Points on a hilly landscape, in no order, each with its height.
A ball rolls from a point to the lowest of its 2 nearest points, and stops where none of them is lower. Distance is the straight distance between rows; heights are no part of it.
Q_409 (h 51.3): [ 12.1  -4.6 -34.9 -14.5 -53.0  21.0  31.9  25.1  20.3  43.8  66.4  -9.8
  -7.8   8.1 -15.7  15.5  18.2   0.0  20.9  30.9  23.9  56.0 -12.4  14.9
 -28.7   5.8 -12.7]
Q_845 (h 29.0): [  5.8 -20.6  40.8  15.0 -14.8  11.7   7.1   1.7 -32.7  14.1  -3.7  17.1
  -0.1 -20.5   9.8  30.7 -14.0  15.4  25.4  -2.7  60.5 -28.4  41.0  34.0
  21.0   1.5 -29.8]
Q_186 (h 47.1): [ -5.7   3.3 -16.9 -14.6  -5.9  27.1  53.5   6.8  15.2 -18.9  -2.6   4.8
  -7.8  -9.7  15.0  -7.5  32.6  -2.6  -3.7  26.5  -7.5  -8.9  17.6  45.6
  -2.3  -3.6 -31.1]
Q_711 (h 24.2): [  4.2 -16.2  18.0   2.8 -14.9  36.7   5.9 -23.8  -9.4 -15.1  21.1  38.0
  -3.7 -24.1   6.3  25.6  -6.3  -1.4   3.6  37.2  37.6 -29.3  20.1  42.6
  10.5  17.6 -45.0]
Q_671 (h 54.3): [  2.0   7.6  10.0  19.7  15.5 -19.6 -40.4 -16.3  -6.8   2.8 -50.4  16.5
  15.6   6.6  19.8  18.2 -19.9   2.2   0.9 -13.3 -36.9 -40.1   5.7   5.3
  54.9  28.8  15.4]
Q_194 (h 44.5): [  0.6 -37.4 -15.7   1.6  13.5  31.8 -41.5 -14.8  18.2 -15.6  16.0  27.6
 -49.6   9.9   1.2 -55.8 -15.2  17.1 -34.7  -9.8  -7.3 -64.5 -11.7 -48.2
  23.6  22.7  30.5]
Q_62 (h 26.2): [ 13.3  28.7  -3.3   6.0  21.5  13.6  57.6 -41.5  11.9  11.5  12.1  11.7
 -14.3 -26.6  -0.2   0.7 -14.8  18.3 -40.5  -0.7 -18.5  44.5 -20.0  -4.5
  -3.1  33.9 -21.3]
Q_412 (h 36.6): [ 40.1 -18.8 -40.0  -6.5  22.5  -8.3 -24.7 -40.3  17.6 -14.8 -15.3   6.6
 -26.4  40.8   6.7 -28.4  -4.6 -17.9 -33.3 -11.5 -12.9 -49.7 -14.0 -48.5
  -5.2 -27.3  57.2]
Q_320 (h 47.3): [ -5.3  19.9  13.9  10.2  11.8 -36.3  31.4  64.2  29.6  28.0 -18.5  -7.4
 -12.3   9.0   3.2  25.4  -2.7  -6.2  18.4   6.4 -18.8 -11.7  15.6  13.8
 -40.2   5.9 -16.2]
Q_310 (h 66.0): [ 27.7  13.3  -3.6  19.4  13.8 -23.6  11.3  18.6  -7.9  30.4  10.2  -9.7
  19.6   7.8   1.2  10.0   4.2  16.4 -13.3  14.7   3.3  16.2   5.3  -8.5
  11.0 -24.5   4.4]
Q_232 (h 35.5): [  3.7  -6.8  -8.7 -11.8  -5.7   2.1 -17.9 -25.8   2.7 -31.9   7.5  -6.6
   0.3  20.5 -32.0 -22.5  35.8 -48.0  -5.5  10.1  26.1 -29.1   1.8 -32.1
 -31.2 -17.2  15.4]
Q_55 (h 48.5): [ 12.0 -40.4 -52.0   7.1  19.0  45.4 -34.7 -27.5  33.8 -27.6  15.8  13.8
  -9.9  19.0 -25.7 -21.4 -16.8  15.4 -71.9   6.9 -20.8 -44.7 -24.2 -54.8
  20.2  22.4  12.6]
Q_688 (h 61.9): [ 24.1  15.0 -24.7  -0.5  51.1 -18.1   2.6  -0.6  11.5  33.0  -8.0 -18.1
  50.5 -11.8  14.0  15.8   8.1   0.4  24.3  17.5  10.3  14.5  46.0  47.7
  22.8 -55.7  32.5]
Q_615 (h 25.6): [ 24.6  23.0 -28.4  -8.5  45.5  -6.3 -13.3 -55.3  -3.1  -4.7 -24.5  27.6
  21.7  -0.1  -0.9 -17.3 -24.0  42.9 -26.7  -9.5 -47.7 -12.0 -61.6 -32.6
 -17.4  31.5  73.7]
Q_550 (h 27.5): [-24.0  -4.5 -35.4  13.2  37.5 -12.9 -38.7 -29.1 -11.9   7.1 -47.5 -16.5
  62.2   3.9  -8.7  12.1 -14.1   6.1 -23.4  -1.3 -36.9 -25.4  32.0   3.4
   7.4 -19.6  33.6]
Q_311 (h 40.1): [-11.3  29.2 -33.7 -16.0  20.0  11.1  -2.0   4.9   7.8  14.6   6.6   2.5
  28.5 -13.9   0.3  30.9 -15.5  13.3   0.9  32.2 -45.0 -14.9  14.6  34.8
 -16.8  37.5   0.3]
Q_410 (h 59.3): [-11.8 -56.2  31.9 -12.8 -35.8  -6.0   4.9  58.7 -20.5 -22.3 -31.3  -1.9
  -2.5   5.9  -9.2  25.4  -7.7  -4.2  66.4 -46.6  10.8  46.8  -6.6  30.2
   4.3 -10.6 -33.5]
Q_108 (h 31.5): [ -9.8  54.4   8.2  -7.2  19.4  22.4  19.5 -25.8  -9.4 -26.9  15.0 -19.6
 -27.5 -36.7 -21.3 -13.3  -3.1   2.9 -38.2 -26.7 -16.6  28.3  -2.0 -16.8
 -19.1  17.4 -35.5]
Q_298 (h 16.5): [ -6.7 -15.0  12.7  16.2 -16.3   3.1 -65.9   0.6  -1.8  -2.6 -11.3  23.3
  -1.6  25.9  -2.7  -8.3   3.0 -29.8  -0.1  -5.0 -11.1 -23.2 -18.1 -30.2
   6.0  13.5 -14.4]
Q_172 (h 31.4): [-15.5   3.4   4.9  15.9   2.1  34.4 -53.3 -31.8 -16.4 -39.7 -12.2  21.2
  40.3 -13.4  28.1  -1.8 -15.3  34.4  -3.3  -0.1 -49.1  18.4  24.8  25.2
  68.4  43.7  -4.4]
Q_217 (h 45.6): [  9.2  10.8   2.4 -44.2   7.1   6.0  11.7 -55.5   7.9 -19.7 -16.1 -11.6
  -5.8 -10.9 -24.1  35.9  -2.3  -8.5  15.9   1.8 -19.1  12.3  15.4  18.0
 -20.6  42.4  -0.4]
Q_574 (h 25.7): [ 52.2   1.8  58.7   8.6  25.4  -1.5  19.2 -37.9  19.8  -9.2 -35.8  17.3
 -32.9 -14.8  21.8 -32.7 -14.8  51.4  -4.9 -17.7 -28.6 -19.4   4.9  -0.9
   2.6  58.0  37.2]
Q_851 (h 54.2): [ 51.2   4.4  52.5   1.0  17.5 -56.1  28.1  11.5  24.4  10.7 -10.9 -30.6
   0.8  22.4 -24.1  44.3  -9.0  23.1  30.5   1.6  39.0 -51.4  21.8   1.8
 -20.6  -2.2   6.1]
Q_14 (h 34.4): [  5.6  -7.1  44.2  30.9 -30.8 -11.5   2.3  39.8 -23.1  16.3   5.2  27.6
 -10.6  -0.1  16.2  26.5  -7.5  -5.3  59.1  10.9  53.6 -11.5  -6.9  14.2
  10.1 -13.8 -32.9]
Q_771 (h 55.6): [ -0.7  -3.9 -23.0  18.2 -16.2 -18.4  -3.6  15.6   1.9  15.3  -3.3  19.8
  25.6  20.5  19.9  -3.3  17.7 -41.5  28.6  27.0  39.6 -46.0  15.1  27.1
  -7.2 -73.1  -0.4]
Q_638 (h 57.3): [-18.0  30.3  15.5  -6.6 -14.5   6.4  15.7 -26.7 -29.9 -28.6 -14.5  -9.6
  -8.5 -18.4  31.5  15.3  12.9  10.2  -6.6 -38.5   0.0  37.3   7.9  12.6
  82.1   9.9 -15.0]
Q_824 (h 42.9): [-13.4   0.4  -9.2 -13.7 -12.0 -28.1  29.0 -13.3  -0.3 -19.2 -19.8  -7.0
  23.3  10.0 -32.6  47.6  23.8 -45.6  -7.1 -14.1   8.3  26.7 -10.6 -30.8
 -32.5 -25.9   1.3]
Q_877 (h 57.8): [ 13.1  12.5   5.8  10.3  -8.4   7.1  22.1  34.0  12.7   3.9  25.9  10.1
   7.2  12.7  15.1 -28.5  27.6 -10.6  12.7  58.1  39.9 -57.1  -1.8  24.4
   4.0 -48.8 -23.8]
Q_267 (h 43.3): [-19.4  19.0 -11.5 -22.8  -1.3  28.2   2.9 -23.6   7.0 -24.8   4.6  12.0
  16.5 -24.7 -27.4  13.0  -1.1   5.0 -11.0  26.6 -25.9 -11.8   5.5   8.5
   0.2  64.2 -25.3]
Q_195 (h 45.9): [-11.2  -4.6 -21.4 -14.0 -22.5  14.1 -31.1   1.9 -18.5  23.3  -8.6 -22.7
   6.1  19.9 -23.3 -10.4  -9.3 -29.0  18.1   9.7  12.6   4.2  23.6  15.4
 -38.7   8.9   0.5]
Q_900 (h 19.2): [ 22.6  29.7  -5.5 -11.9  12.4  33.1  40.4 -82.6  23.8 -32.2  19.5  32.2
 -11.2  -7.7   9.5  18.6 -21.4  16.8 -26.2  32.0 -11.2 -18.4 -38.0  -5.7
  29.8  43.9   9.8]
Q_753 (h 58.7): [ -6.5  -2.4   7.7  13.4  11.1   0.1   3.8  28.0 -10.5  38.1 -32.3 -23.3
 -25.2  -3.6  26.5 -29.0  11.2 -23.4  16.5 -17.9  -5.6  56.6  31.3  24.9
 -20.3 -10.9 -22.1]
Q_769 (h 57.9): [-17.7 -59.7  23.4 -16.5   9.3 -16.4  43.3  41.8   0.2  11.1 -21.2  -0.5
 -13.1 -47.2   7.2  44.4 -12.0  14.8  53.0 -49.4  22.0  33.1  14.9  58.5
   7.4 -58.4 -17.0]
Q_892 (h 53.2): [-21.6 -16.7  -6.4   9.8 -47.6 -24.2  30.9  40.7   0.3   2.5 -19.4   1.8
  -1.2  20.6  27.0 -32.2  26.1 -39.8  59.4  17.7  27.4 -17.2 -11.2   8.6
 -33.2 -58.7 -10.7]
Q_886 (h 59.1): [-28.2 -15.1  11.6 -26.9  24.4 -18.8  38.9  56.8 -24.6  -9.8 -12.5 -15.3
  19.4 -43.9  10.4  33.6  10.1  -6.1  21.5 -46.9  19.2  51.4  13.9  37.3
  26.2 -77.6  -6.2]
Q_838 (h 11.4): [ 12.4  16.5   6.4 -10.7   9.2  10.2  -1.9 -48.0   7.2 -27.5  35.2  39.1
  -6.8 -15.5 -12.0  -4.0 -11.1  29.2 -26.7   4.6  12.5 -28.1 -28.7 -48.8
  56.4  55.9  37.7]
Q_595 (h 24.7): [ 33.2  17.1 -12.2   2.8  28.4  26.2  24.0 -56.7  28.2  -6.5  20.0  32.5
   8.4  -3.8  12.6  14.5 -15.7  -4.7 -30.8  41.6 -23.3 -26.3 -15.0  30.9
  -4.4  -3.7  -9.0]
Q_994 (h 41.1): [-13.5  11.6 -37.2  19.7   4.0  -3.4 -32.5  11.6  -8.3  34.9 -25.0 -39.5
   9.5  13.2  -4.8  -8.6 -19.1  -2.6 -32.3  -5.5 -37.2  24.8  21.7   1.5
 -32.9   9.2 -11.8]
Q_97 (h 44.6): [ -3.3 -14.3  15.1 -33.8   6.1 -30.8  34.1  15.0  -2.3  -9.0  -4.8  -1.4
  22.9 -12.4 -44.7  71.3   7.6  -4.2  23.4 -22.9   4.1  19.6  -3.2   4.4
 -16.9 -29.3  -7.4]
Q_811 (h 51.7): [-17.9  19.3 -71.2   1.8  26.2  39.2 -11.2 -49.3  29.4 -17.9  28.1  36.9
  16.1   7.7 -18.8 -21.3 -37.5  40.1 -75.4  11.9 -42.4 -41.1 -53.2 -38.1
  19.8  45.2  17.4]
Q_81 (h 67.7): [ 29.8  -1.7  26.8   3.4   7.4   6.4  11.3  11.5  16.2  21.0  22.6   1.4
  -3.8 -20.4   2.0  -3.8   3.1  40.2  -1.4  37.8  -2.9  27.2   1.2  18.2
   1.4  27.5  -4.6]
Q_198 (h 43.4): [-16.8  37.4 -24.7  -3.2   3.6  18.8  31.6  -8.4 -14.0 -10.8 -14.0   2.7
 -11.1  -7.7  23.7 -26.6  10.3  11.9 -48.5   1.3 -15.8 -31.4  23.4  14.3
  28.5  -0.2   1.3]
Q_641 (h 55.7): [ 27.2 -24.2  37.3  -6.6  -6.7 -36.5  23.4  11.7  13.9  21.9  -8.0 -25.4
  -0.6  13.6   3.3  25.0  10.2   2.0  65.2  10.6  51.3  -1.0  19.5  28.3
  -3.3 -20.9  24.2]
Q_854 (h 50.3): [-28.8  -4.7  11.9  -8.1  -6.5   3.6  48.9  44.9  -7.0 -14.6 -27.1   4.8
  -9.2  -3.3  31.4 -21.4  31.9 -25.3  34.4  -0.7  25.8 -10.4   5.0  37.1
  -6.3 -41.5 -32.3]
Q_210 (h 29.8): [  4.5   1.9  -7.7  14.8 -42.9 -14.8  -8.7   4.8   1.4 -26.0  21.0   6.8
  12.8  22.1 -31.7 -47.7  23.0 -49.3  14.2  20.4  47.1 -14.7 -24.9 -39.1
 -74.6 -54.4  -6.2]
Q_820 (h 60.4): [ -1.7   8.7  -2.4 -32.0  25.7 -15.3  27.8  50.1   1.0   1.8  -1.9 -19.9
  27.8 -17.1  11.2   5.9  30.3  -9.6  23.2   8.9  -2.7  32.6  11.8  34.2
  17.7 -67.1  14.0]
Q_862 (h 52.1): [ -6.1  24.7 -11.1  -8.4   9.7  -2.2 -49.9 -34.3   0.3   1.4 -19.2  31.8
   8.3  13.9  16.0   1.2 -22.9  15.5   0.5   2.8 -54.9 -21.0  -3.2  -3.8
  27.7  81.0  38.8]
Q_69 (h 54.7): [-13.5  17.6 -58.3   6.0  15.5  44.7 -39.8 -69.4   0.2 -10.3  61.6   7.4
  23.9  -5.6  -9.3 -25.1 -16.4  21.2 -63.9  19.2 -43.5 -21.6 -22.5 -31.7
 -17.6  20.2   9.6]
Q_396 (h 59.4): [ -3.3  -1.5   1.0 -24.4 -36.2   8.4   9.0   6.6 -42.9  12.0  21.3  -3.8
  -5.3 -11.2  37.4  22.6  20.0  -4.2  25.0 -17.9  23.0  63.5   0.4  22.9
  56.2 -11.7 -17.0]
Q_632 (h 46.3): [-31.5 -19.3  18.6 -24.6  19.6 -27.9 -10.5  40.0 -28.9  -7.0 -32.7 -19.8
  39.8 -12.4 -40.8  52.8  -9.8 -21.3  29.2 -35.3  18.4  -7.8  26.7  15.1
 -21.9 -41.6   7.7]
Q_721 (h 29.9): [  7.2 -46.4   1.8  30.3 -45.0  -2.2 -25.5  21.2  -4.2   6.9   9.4  35.7
  11.7  26.4  17.3   8.8   9.6 -29.7  27.6  45.7  41.1  -8.7 -23.8  -1.8
  -6.6 -10.0 -48.4]
Q_800 (h 28.3): [ -2.0 -26.6  14.9  22.2  -8.4 -23.9  17.5  12.2  14.9  33.8   8.5  10.3
 -15.2   3.6  10.4 -33.6  38.0  -8.1 -16.9  21.3  31.9  -3.9  -3.2 -38.5
 -36.3 -14.8  30.4]
Q_933 (h 63.1): [-29.6  12.5 -21.9   2.5  20.3 -11.2 -23.9  -7.6 -22.2  17.3 -25.1 -27.0
  47.0 -10.1  12.7  30.2  10.8 -27.4  20.7 -16.7   2.7  31.6  24.8  47.6
  39.9 -47.3  -3.0]
Q_931 (h 45.1): [  6.4  23.5 -24.7  11.2  -3.1  -6.9   1.0 -24.8  45.9  17.2  41.0  27.7
  -9.5  13.5   6.5   0.8  14.5 -12.9 -23.6  24.3 -11.5 -33.0 -33.8 -53.9
   0.0  14.3  26.5]
Q_783 (h 36.4): [  8.0  22.3  10.5  12.8 -19.3   2.3  30.7   2.9  41.9  -6.9   9.4   3.8
 -46.1  -0.4   2.4  -1.1   5.7 -27.6  10.7   1.0   2.5  34.2 -33.8 -28.6
   2.0  31.1 -43.9]
Q_835 (h 23.7): [ 18.5 -39.4  13.7  26.9 -23.9  39.9 -63.4 -50.7 -12.7 -38.4 -20.9  16.4
  -4.2  14.7  -3.9 -25.0  -2.4 -12.8 -30.6  -6.0   4.8   8.7 -13.5 -23.3
  34.0  17.8 -25.9]
Q_577 (h 31.8): [ 36.5  -7.1  -4.2 -15.5  35.4 -23.7 -19.8 -35.7  26.0  -6.3 -11.7  12.5
 -16.0  24.9  -0.1 -26.1  -2.3  20.3 -19.1  -0.8 -30.4 -41.4 -31.8 -41.8
 -13.0  35.9  56.2]
Q_488 (h 23.8): [ -9.5 -18.4 -15.3  31.9  31.4 -23.1 -44.5 -17.5 -20.4  -9.4 -34.9   7.7
  46.0   8.6   1.5  14.4 -11.1  -2.9 -36.5  -1.3 -41.5   0.4  -7.2 -31.8
  18.5 -29.0  -4.2]
Q_477 (h 31.7): [-13.1  16.4   8.3 -11.4 -13.5   0.1  61.0 -17.5  26.1  16.4  12.8  11.3
 -20.9 -26.0   1.5  46.7  11.3 -10.2   4.3   6.6  -8.9  23.2 -16.1 -21.2
 -18.9  24.8  -8.1]
Q_634 (h 56.0): [-12.1   1.1  42.8 -28.7 -34.3   2.9  -7.2  48.2 -33.8 -52.9  -9.4 -33.6
 -18.1  15.1 -26.6 -16.9  10.8  -2.2  22.9 -53.7  18.7  32.7  16.6  12.0
  26.8  22.5   7.1]
Q_819 (h 39.2): [ 11.5  12.2  10.3  24.3   7.3  41.6 -39.3 -10.3  -4.2  -9.7  39.6  17.6
 -34.6   4.3  -2.6 -52.6 -14.4  28.0 -44.7  -8.0  10.3 -42.4  -3.8 -33.5
  37.4  14.7  -6.1]
Q_137 (h 39.6): [-32.6  -9.5 -38.2   7.8 -22.8   8.9  -5.8 -18.0 -12.4  -7.9 -11.1  -2.3
  23.4  22.4 -18.5  -8.9  22.5 -33.1 -32.7   8.7  14.3   6.2   0.0 -38.3
 -13.3 -34.3  11.3]
Q_509 (h 32.4): [  2.7  -3.8 -12.0  28.5 -12.1  32.9 -31.7  -6.5 -15.0 -16.1  36.9   3.7
  13.5  -5.1 -12.8 -23.0   9.8  27.7 -50.9  36.9   9.4   9.1 -15.2 -26.0
  49.8  16.2 -25.4]
Q_182 (h 27.1): [-16.5 -11.5  -1.3  -5.8  -0.3  29.7 -46.0  -4.2 -20.4 -25.5  22.5   2.8
  45.1   0.0   6.1  -4.0  13.1   7.8 -16.7  26.2 -20.4   6.5   3.6   5.9
  55.0  16.4 -11.4]
Q_114 (h 50.0): [ -7.6   6.8  41.6 -18.7  -7.9 -24.8  40.7  50.7  12.4  -9.9 -27.5 -34.4
 -44.9  17.5   4.5  -2.9   8.2  -7.2  52.9 -29.0   4.8 -32.1  20.6   9.5
 -22.7  -0.8 -10.0]
Q_840 (h 19.6): [ 18.5  16.0  41.8  -0.6  22.8  -3.0 -14.7 -26.1 -17.5 -30.9 -10.0  13.4
  -7.6 -18.5 -13.5 -25.1 -21.8  43.7 -21.4 -28.8   0.1 -28.8   2.9 -37.3
  12.0  61.5  43.1]
Q_155 (h 51.2): [-34.6  19.8 -30.7   7.4 -55.5  -3.8 -22.0  34.2 -35.1  28.8   6.6 -20.1
 -11.6  28.6   2.9 -38.0  -0.8 -29.2  10.2  -9.0  14.7  32.9  -3.1 -10.6
 -20.4   5.3  -3.3]
Q_294 (h 48.4): [ -0.9 -17.0 -12.0  -7.6  13.2  -4.7 -32.7   3.6 -29.8   5.6 -21.5 -36.6
  53.5   0.1 -34.1   4.4  -4.0 -11.6  14.7   2.6  27.1   6.2  51.1  22.6
 -26.9 -27.4   6.4]
Q_726 (h 64.4): [ -7.0  18.2 -11.5  23.0   6.5 -15.2  -1.4  12.0 -28.3  25.1 -12.7 -16.6
  21.0  -7.1  35.3   6.0   5.7  -1.4 -26.0  -0.9 -21.6  45.2  14.5  20.4
  43.7 -35.6 -25.3]
Q_588 (h 55.5): [-12.5  21.7 -25.2 -16.0 -62.8  -8.5  48.4  33.5  23.1  12.6  72.4 -23.0
 -22.0   4.6 -34.6   0.7  30.8  -5.6  49.6  -0.7  44.3  28.8 -26.1 -10.1
 -37.1  -4.5 -17.9]
Q_147 (h 57.7): [-14.7  11.2 -72.6   2.7  24.9  32.6 -46.9 -79.2 -17.2 -24.3  66.9 -11.2
  37.9   6.1  26.1 -18.7 -14.8  28.7 -71.2  -5.6 -59.4 -30.3 -32.8 -27.7
  18.2 -36.8  28.0]
Q_809 (h 8.2): [ 14.1 -38.7  11.8  26.2   8.7   6.7 -46.9 -16.5 -40.5  -1.9 -27.8  -3.9
  -8.5  14.8   5.4 -44.9  -1.9 -39.0  -8.6 -25.7  28.9  -9.8   1.4 -22.1
  -4.8 -71.7  17.8]
Q_831 (h 60.7): [-29.2   8.9   7.8  16.5  -7.3  21.7  10.5  12.2  23.0  25.2  39.3  21.6
 -20.7 -15.4  -7.4 -35.3  -0.8  20.9 -27.8  34.5  14.7 -17.9   1.1 -33.0
 -11.1  54.5   9.2]
Q_696 (h 35.8): [ 14.8  -6.9 -31.1  13.7  25.3   6.4 -43.1 -19.2   8.1  11.8   5.6 -16.7
 -10.7  23.4 -24.2 -37.0 -29.8   9.5 -45.9   6.7 -20.0  -3.2  -1.1 -15.5
 -32.0  26.9   6.5]
Q_611 (h 44.0): [-22.5  24.5 -20.4 -15.4  29.7 -22.6   8.2  52.3  -2.4  37.8   6.9   0.5
  12.8 -22.3 -11.4  40.9 -12.8  28.4  25.5  -6.7 -28.8  -9.5  35.0  42.7
 -25.8   9.1   1.2]
Q_518 (h 29.2): [ 15.5 -21.7  12.8   5.2  -0.4  21.2  18.3 -14.6  24.3  10.4   6.3  41.1
   1.4 -11.5  -3.4  43.2 -28.2  41.4   0.0  54.7   9.4 -44.2  16.6  29.7
  16.0  57.1  -6.8]
Q_242 (h 20.8): [ 16.4 -44.6 -23.7  18.0 -18.9  14.0 -30.1   4.5 -14.0 -13.3   4.6  15.2
  -7.8  29.0   8.8 -73.3  10.2 -44.2  -3.1  -0.8  34.4 -14.6 -28.3 -40.1
 -50.7 -65.3   5.8]
Q_571 (h 51.8): [  4.6  34.2  74.9 -14.5  20.8 -52.3  18.1  38.7  -0.3 -13.7 -36.6 -46.2
 -22.9   3.5  -6.0  16.1 -13.0 -41.3  21.6 -44.6   3.5 -25.2   5.7   0.0
 -36.4 -16.4   7.4]
Q_121 (h 23.6): [  6.8 -31.2   6.7  20.1  -0.8  -5.3 -60.1  -1.7   9.2  26.9  17.8  43.7
  25.0  12.4   7.3  27.6   5.4 -35.2   0.5  46.5  -3.2 -25.9  -1.7  -0.9
  -6.4  -5.6  -7.8]
Q_852 (h 34.8): [ -5.6  -3.8  -6.4 -10.0 -19.6 -13.3  70.7  22.1  30.1   1.7  19.9 -19.9
 -17.3  -6.8  -2.3 -27.3  47.0  20.7 -17.1   2.4  38.4  10.0  -1.1 -31.8
 -15.2  -4.5  35.2]
Q_821 (h 18.6): [ 25.3 -36.9  -2.0   1.4   9.5   4.6 -53.0 -29.4 -10.4 -11.9 -14.1 -20.7
 -14.3  22.1  -8.7 -50.2  10.7 -19.7 -35.9 -22.1 -15.5  27.7 -19.5 -49.0
   8.8 -27.6  21.7]
Q_52 (h 49.2): [ -6.9  26.2   1.9  13.2  -6.6 -19.1 -11.7 -13.2  22.3  25.2   2.0  19.1
 -10.9   9.4   5.4  14.2 -23.1   1.3  -5.0  16.5 -27.7 -21.5 -25.3 -30.0
  -0.7  78.7  27.4]
Q_866 (h 35.6): [ -2.3  -2.6  15.1  17.3 -28.5   3.1  20.3  16.2  17.8  -1.0   5.0  -2.8
 -32.8  19.2  14.4 -58.5  27.9 -23.9  11.5   7.8  36.2   9.2 -39.3 -35.4
 -19.4 -11.7 -21.9]
Q_589 (h 53.1): [-24.0  12.9  13.9 -53.2 -25.6  -6.2  27.8  57.0  -4.7 -37.5  17.1 -28.8
 -46.6   5.6 -36.3   2.5   5.9  10.0  32.3 -49.8  14.5  22.2  -4.3  -2.0
  -5.8   6.7 -19.4]
Q_224 (h 55.8): [-27.1  30.8  16.5  25.7 -19.1 -15.3 -21.4  36.3 -14.7  14.4 -13.2 -13.9
 -26.4   5.7  14.2 -27.6  -7.0 -38.9   0.5 -27.9 -10.5  48.2  -3.6 -30.7
 -24.2  -8.4 -28.5]
Q_629 (h 53.6): [ 11.2   7.1  43.9  19.7 -27.2  22.2   2.5  23.5   4.0 -10.0 -13.6  -4.0
 -41.1   3.1  15.8 -18.0   2.5   4.8  45.8  -3.5  12.7   0.9  32.8  50.2
  -6.2  26.4 -30.2]
Q_465 (h 36.3): [-32.1  33.7 -21.9 -19.0  -6.5  28.2  20.2  -3.7 -22.3 -18.9  -5.8 -39.0
 -10.4  -2.3 -46.9  13.1  -7.6  -2.5 -22.1 -28.5  -2.1  54.3   3.8  -0.9
 -30.9  -2.6 -41.5]
Q_133 (h 39.3): [  8.7   6.4 -28.8 -14.6   6.9  -8.5  44.5  -6.9  16.7  -1.2 -10.7 -16.7
  -4.9  13.8  -3.2 -39.1  19.7  14.4 -37.0  11.7  16.0 -18.0  17.6 -22.4
   9.3   5.7  42.5]
Q_899 (h 35.7): [ -9.3  -2.1  -3.6 -13.6  15.6  32.6  -1.7 -10.4  13.0  -4.0   0.1  16.7
  12.6 -30.7  28.7   4.3 -23.6  37.3  -1.4  29.5 -48.8  20.6  24.0  56.7
  38.8  48.2   3.4]
Q_323 (h 57.6): [ -6.9  -6.6  40.0 -33.6  -0.5 -26.2 -37.8  57.6 -30.1 -26.0 -24.3 -31.9
  11.5   9.8 -21.2   7.8  -3.8 -11.0  42.2 -46.4  -5.8  52.6  -1.0  18.1
   4.9  -9.6  -0.7]
Q_676 (h 69.1): [ 20.2  -4.5  77.4  13.7  34.9 -16.3   8.6  46.9   5.6  25.5  -1.3  -0.5
  -9.8 -31.7   3.1  -2.4 -13.0  47.1  17.4   1.9 -15.3  23.0  13.5  17.5
 -13.1  20.3 -19.3]
Q_602 (h 46.7): [-22.9  -2.1 -46.4 -26.5 -45.3  10.0  49.8  24.7  -0.5  29.6  43.8  -6.2
 -25.4 -19.3  11.4  26.6   3.6  12.9  -5.2   4.2  30.8  41.3  -3.7  32.0
   0.1  -3.1  -9.9]
Q_100 (h 29.3): [ 21.7 -19.2 -19.1  15.5  24.4  19.0 -64.1 -38.3   6.3  21.7  18.0  22.4
  20.8   6.6  -5.8   6.4 -24.6   0.0 -29.0  43.0 -31.9 -27.5  -7.3 -12.8
  -3.1   1.0  13.8]
Q_260 (h 40.9): [ 24.4  21.9 -48.1   9.5  -9.6 -33.1 -29.4 -41.9  34.0  16.7   8.9  14.0
   2.8  36.4  14.8  -5.1   6.2 -41.5 -25.4   2.5 -34.4 -34.2 -14.1 -21.7
 -11.0 -18.6  52.8]
Q_109 (h 57.4): [-31.1  26.1  28.3  -3.3  -7.1  23.4  -5.3  25.6  16.3  -5.5  27.3  11.5
 -31.6  -3.3  17.7 -32.8   9.2  -2.5   6.8  12.0   7.9 -29.7  18.6   7.3
 -14.7  44.5 -27.6]
Q_50 (h 34.6): [ 36.1 -47.1  18.7  31.5 -47.9  17.4 -22.1 -11.1  -7.4   1.3  -9.9   3.9
  -4.6  17.0  -6.6 -10.9   3.8  -8.0   3.2  29.8  54.2  -7.1  -2.8   9.9
  12.5   7.0 -32.5]
Q_346 (h 41.6): [-52.6  12.7 -47.4 -33.5 -38.6  15.8  44.5  23.7 -15.2  -0.1  16.0 -17.6
 -14.2  -8.3  -5.4  14.1  30.4 -15.5  -5.2 -21.6   8.4  65.4  -8.3  -3.4
 -14.7 -19.1 -17.8]
Q_347 (h 60.5): [ -2.7 -14.5 -55.3  40.3  31.7   7.0 -63.1 -59.6 -14.3  23.6  30.5   2.3
  35.2  11.5  21.2   1.8 -31.5  17.4 -55.3 -16.4 -50.1 -32.1  -5.4 -38.8
  -0.4 -47.8  48.4]
Q_376 (h 70.2): [ 42.8   7.2  33.5  -9.8  54.2  -5.7  46.2  12.9  11.7  24.7  -7.8  -6.0
  -3.1 -39.6 -10.7  33.4 -36.4  52.5  13.9 -21.2 -24.2  15.2  22.9  52.4
 -16.9  27.2  -7.8]
Q_99 (h 56.1): [  4.9  18.5  16.9 -10.4  24.8  -2.7   8.5 -37.4 -32.4 -18.2 -37.6   8.6
  27.7 -28.3  24.2  38.6 -20.1  25.4   6.0 -25.7 -25.4   2.6  13.2  22.4
  58.9  18.1  21.3]
Q_936 (h 57.0): [ 15.1 -21.8  29.2   9.3 -29.4  -4.1  16.3  36.3  15.6  24.2  -5.6 -22.8
 -42.1  -4.0  48.6 -25.7  15.4 -14.5  69.0  -5.3  16.9  39.9  -1.8  32.7
 -15.4  -9.5 -20.6]
Q_222 (h 55.9): [-19.3  -9.1  -4.4 -44.6 -41.3 -28.6  44.9  53.3  30.6  -1.4  30.9 -37.1
 -37.3   9.4 -47.4  28.9  13.9  19.5  44.6 -39.0  20.7   9.1 -32.8  -0.9
 -49.8 -12.8  -4.6]
Q_273 (h 53.0): [ 20.1  41.5  50.6  -5.5  52.9 -47.4  24.2  19.8 -13.0  20.1 -23.5 -28.7
   5.3 -15.3 -27.1  34.8 -27.9   9.3  12.2 -25.9   6.1 -21.2  33.3   9.0
 -28.6 -13.4  16.1]
Q_134 (h 61.0): [-13.6 -19.3   7.9   8.7 -35.0  -2.8   9.0  10.1 -43.2 -16.7 -34.2  -4.7
   9.2   0.0  26.9  20.2   7.9 -16.8  39.9 -21.5  17.9  36.4  -2.1  22.5
  38.2 -33.5 -30.9]
Q_39 (h 56.7): [  7.6 -57.1  55.5   0.3   5.2 -44.1  19.4  40.5  26.0  16.9 -31.4  -4.4
   7.1 -19.6   9.4  52.0  -0.4  11.6  82.2 -21.0  24.1   0.3  15.9  43.0
   3.7 -30.8  12.9]
Q_836 (h 18.5): [ 13.5   9.2  -1.0   7.3  53.5 -15.9   0.2 -39.2  -0.3  -8.5 -27.3  18.8
  25.6 -13.8  -2.1  13.3 -17.5  10.9 -36.5   4.3 -59.7  21.7 -41.1 -28.4
  -0.8  10.1  13.3]

Call two points neighbours if one is among the 2 nearest of the other. Go from one point of each pair to the other, from neighbour to neighbour, staying as low as possible. Name the highest point that can't be avoided.
Q_589 / Q_62 -> Q_222
Q_629 / Q_195 -> Q_753
Q_800 / Q_62 -> Q_783
Q_838 / Q_836 -> Q_577

For each start below, name the point where the ball stops.
Q_892 -> Q_800
Q_588 -> Q_62
Q_69 -> Q_182
Q_726 -> Q_311
Q_638 -> Q_836
Q_641 -> Q_311
Q_632 -> Q_809
Q_877 -> Q_800
